Each scene shows the same named points in several views. A view is turned or mirrored, shifted and resized as a whole, has a little noise and may leave points out.
In the rows, zero is written as 128.

Scene 1
View 1
q652: [ 91  97  95 214 122 161  67 206 125 100 214 144 145 172 145 138 107 169
 181 136 101]
q250: [149 145 127 160 141 133 106 176 210 100 176 132 142 112 125 127 122 150
  93 105 104]
q685: [146 112 112 122  94 134  75 123 169 110 150 135 152 154 155  90  95 144
 161 139 106]
q861: [179 126 138 112 100 122 117  85 117 106 134 122 148 159 122  51  94 123
 158 147 102]
q452: [205 135 168 135 139 102 135 128 194  90 137 127 142 122 162  80 112 140
 143 127 140]
q628: [160 173 162 139 140 117 115 143 221 100 157 146 128 107 114  96 135 133
 112 112  99]
q980: [132 127 115 137 109 154  77 117 134 110 168 134 138 168 131  86  91 136
 168 140  87]
q895: [149 143 142 168 144 157 113 122  98  93 180 128 122 167 107  78  97 130
 164 134  93]
q751: [151  92 132 166  95 111 103 143 119  95 159 143 153 172 156  73 107 146
 209 160 121]
q799: [141 157 143 170 162 163 100 154 166  95 191 139 119 137 126 115 106 141
 140 113  94]
q656: [169 174 163 130 168 167  98 112 207 100 162 133 110 125 148 102  88 131
 136 109 103]
q93: [188 141 149  99 121 138 102  82 171 107 131 121 136 146 155  68  78 127
 159 136 113]
q154: [170 178 173 148 170 149 112 133 199  94 169 139 110 121 139  95 109 135
 139 114 103]
q696: [189 129 172 168 172 146 130 127 141  82 169 124 119 151 166  87  87 139
 187 128 137]
q817: [181 142 144 141 121 123 144 106  99  98 152 115 143 152  82  52 106 119
 125 134  96]
q723: [152 155 142 160 138 135 116 151 168 101 173 136 133 131 106 101 121 137
 117 116  95]
View 2
q250: [107  69 156 157 180 204  87  85 175  57  63 189 144 111  98  53 166 168
 155 148 149]
q895: [ 93  68 176 190 164 161 177 107 165 109  95 119 172 111 160 118 157 151
  89 130 110]
q685: [115 100 205 129 166 188 111 102 171 142  56 111 135 127 157  99 179 119
 153 148 144]
q980: [ 94  78 199 148 164 161 141  97 175 130  80 104 135 115 168 113 175 121
 123 133 133]
q817: [ 77 104 137 195 205 184 174 134 161 125  67 121 176 119 161 115 163 165
  77  98 166]
q751: [ 95 105 219 169 147 204 143 123 159 155  79  96 191 146 193 123 154 140
 165 158 104]
q628: [ 90 112 127 161 179 204 111 110 187  84  79 192 166  97 106  41 165 136
 116 168 179]
q861: [101 123 165 160 184 181 161 136 161 165  54  94 165 124 173 121 173 130
  90 119 164]
q656: [145  97 142 144 155 166 121  99 174  90  70 171 150  79  99  64 170 112
  81 175 139]
q652: [ 82   8 250 170 140 181 118  61 172  74 108 128 145 135 173 113 153 167
 208 154  58]
q154: [128  97 140 164 158 184 125 105 174  82  82 176 171  85 103  60 160 128
  91 183 135]
q93: [147 135 159 132 167 180 133 128 162 157  44 118 156 108 137 101 178 106
  88 150 164]
q696: [156 103 166 182 136 186 152 126 143 119  68 140 208 107 135 111 147 146
  94 176  80]
q799: [112  57 165 175 160 173 130  86 174  69  90 167 158  94 119  80 158 145
 115 160 109]
q723: [ 93  84 146 181 178 197 134 110 170  84  82 169 177 106 126  74 157 160
 117 150 141]
View 3
q751: [122 129 138 164 161  63 158 157  81  69 145 139 108 102  89 135  80 112
 130 139 134]
q895: [167 153 142 139 135 118 142 137  88  90  90 112 154  99  84 126 116 131
 152 141 103]
q980: [152 128 159 134 140 133 107 147  70 106 123  99 130  95 116 109  74 140
 163 140 125]
q861: [132 130 151 167 140 127 128 140  85  79 100 116 123 147 128 157  88 116
 176 103 144]
q723: [134 128 170 110 150 119 164 126 120  79  89  67 158  89 130 147 126  83
 123 139  84]
q250: [110  96 189  67 163 124 166 118 129  85 112  51 163  59 162 128 122  85
 106 150 102]
q652: [129 111 136  84 172  63 161 150  81  91 151 112 152  10  70  78 101 166
  82 193 111]
q452: [130 110 189 141 140 108 193 126 132  68 113  93 112 128 158 155 106  28
 146 130 120]
q817: [131 148 141 147 140 136 138 125 102  75  62 104 160 140 111 166 131 122
 164 101 120]
q628: [126 119 199 104 155 132 150 129 123  77  99  32 146  91 171 153 107  50
 128 130  72]
q93: [152 116 183 151 127 137 139 134  98  93 119  99 106 139 157 129  75  73
 182 121 138]
q154: [169 125 198 113 131 136 163 131 124  96  99  55 136  88 144 128 109  52
 141 154  69]
q656: [175 119 208 108 122 150 150 125 117 106 107  57 134  94 153 115  98  56
 158 154  86]
q799: [162 125 177  94 140 123 155 130 113  94 104  69 154  63 116 108 117  97
 127 164  83]
q696: [187 135 174 144 117  99 197 133 114  84 109 120 117 111  98 118 117  67
 150 164 110]
View 4
q93: [162 118  68 126 105 126 132 126  62 151 148  78 128  94 167 137 108  29
 140 132 168]
q652: [136  60 116 175 164 130  97 149  69 163 120  61 196 202 137  18  81 154
 108 104  60]
q656: [108  92  37 112  87 143 109 155  68 132 175  80 158 138 135 144 124  58
 186 115 135]
q154: [100  82  37 105  84 136 115 178  70 124 179  76 170 159 143 136 128  83
 195 105 127]
q723: [127  87  73 119 117 103 126 170  68 139 170  69 201 131 169 133 136 117
 156  83 128]
q817: [172 110  79 141 138  78 109 136  51 158 161  64 198  60 172 158 153 103
 107  90 158]
q628: [120 107  48  82  98 114 145 191  57 135 163  71 174 153 174 139 159  99
 191  87 149]
q799: [111  77  62 134 116 128  96 160  69 140 167  69 193 152 134 111 123 111
 159 101 105]
q861: [188 119  88 141 129  97 121 127  47 164 142  68 146  69 183 134 132  64
 101 117 169]
q685: [163 121  90 134 134 127 139 138  53 169 116  72 138 142 168  77 108  65
 129 125 140]
q250: [102 116  64  99 121 125 149 170  77 151 152  79 214 178 159 100 137 114
 188  76 112]
q452: [141  93  82 103  98 107 178 154  83 131 169  84 158 131 215 159  96  62
 160 101 164]
q980: [167 105  80 151 136 124  93 139  45 169 125  61 151 122 141  81 123  85
 112 125 132]
q751: [186  65 128 163 143  96 133 141  57 153 129  62 136 132 199  87  77 103
  82 116 136]
q895: [155  69  84 170 132 103  74 135  53 148 164  61 186  94 141 125 125 110
 106 108 118]
View 5
q751: [123 165 123  80  84 154 127 142 131 141 113 131 157 130  83 123 127 117
 119 173 121]
q452: [124 141 146 108 101 146 117 188 123 167  98 145 137 110 100 153 127 185
 145 159 151]
q980: [152 151 117  91 117 136 110 147 116 133 107 132 143 132 115 102 141 135
 119 166  96]
q154: [173 129 130 124 115 149  88 169 117 162  98 163 137 127 124 144 142 177
 153 153 144]
q696: [143 134 108 117  98 154 102 157 134 141 117 138 139 121  82 153 154 162
 123 164 161]
q628: [170 138 152 117 115 148  97 182 113 178  91 171 145 124 141 142 118 178
 159 151 126]
q656: [172 125 126 122 127 141  88 174 113 149  90 154 126 129 125 131 158 183
 153 149 142]
q685: [127 158 130  88 118 138 124 158 111 136  91 130 137 130 111 105 138 141
 140 153 106]
q723: [165 139 127 121 113 149 104 162 120 165 110 158 152 117 132 151 118 163
 133 163 122]
q93: [133 138 137  89 115 128 107 188 116 142  94 124 125 116 102 108 150 182
 126 164 125]
q817: [160 139 125  99  98 129 106 176 127 156 134 126 152 103 123 131 116 177
  88 188  99]
q652: [153 163  88 117 120 167 131  96 124 130 112 155 167 148 121 137 131  73
 143 145 100]
q895: [172 135 101 107 103 145  98 146 128 138 129 135 154 122 112 129 140 147
 100 177 114]
q799: [176 138 113 118 122 149  98 144 116 147 110 157 148 134 131 130 141 142
 140 155 117]
q861: [137 147 134  77 100 125 112 179 123 144 116 116 141 110 104 108 132 173
  99 182 107]
q250: [156 142 129 135 135 152 120 159 110 167  96 166 148 121 155 154 112 155
 165 136 112]
View 6
q685: [124 153 121 111 113  51  80 124 119  91  62 113  88 105 103 132  95  83
 138 138 158]
q652: [187 211  87 148  91  10 147 168 160 170  68  51  90 171 114  80  72 101
 186 125 133]
q656: [ 88 140 151 147  60 106 114 142 125 101 121 162  91  69 131 109 109 169
 127 141 163]
q628: [ 55 121 130 142  92  94 111 179 125  81  61 167 118  88 139 105  90 188
 123 138 163]
q980: [133 159 124 105  95  76  76 126 161 102  80 101  75 116 103 115 110  80
 150 105 139]
q250: [ 74 162 121 141 106  80 135 179 125 143  55 112 109 109 143 122  59 197
 142 154 164]
q696: [178 199 139 131 124  99 138 122 129 107 148 167  96  97 119 109 141 142
 125 115 181]
q817: [107 172 136  71 168 163  78 134 186 107  86 125  83 114 118 142 138 139
 137  72 155]
q452: [117 165 136 114 163  94 117 137  94  76  88 190 118  81 125 140 118 166
 107 143 199]
q895: [155 182 129 105 114 125 101 135 188 122 116 114  76 127 115 101 136 120
 152  78 143]
q154: [ 94 148 139 150  83 109 127 160 133 100 113 169 103  91 138  99 111 184
 126 130 165]
q93: [108 142 146  98 114 102  71 100 118  68 103 157  85  65 106 145 128 101
 114 129 171]
q723: [105 167 124 122 126 111 124 169 154 117  81 137 106 118 138 109 103 181
 138 111 165]
q861: [126 158 138  69 160 121  55 109 154  77  84 135  81 101 100 147 136  89
 121  93 163]
q799: [118 169 128 148  75  93 134 162 155 133 104 118  92 111 134  94  95 167
 149 123 149]

In a view up to two points have been moved. Name them for each view, in the order of its rows, or write none.
view 1 => q723
view 2 => none
view 3 => q980
view 4 => q154
view 5 => q799
view 6 => q628
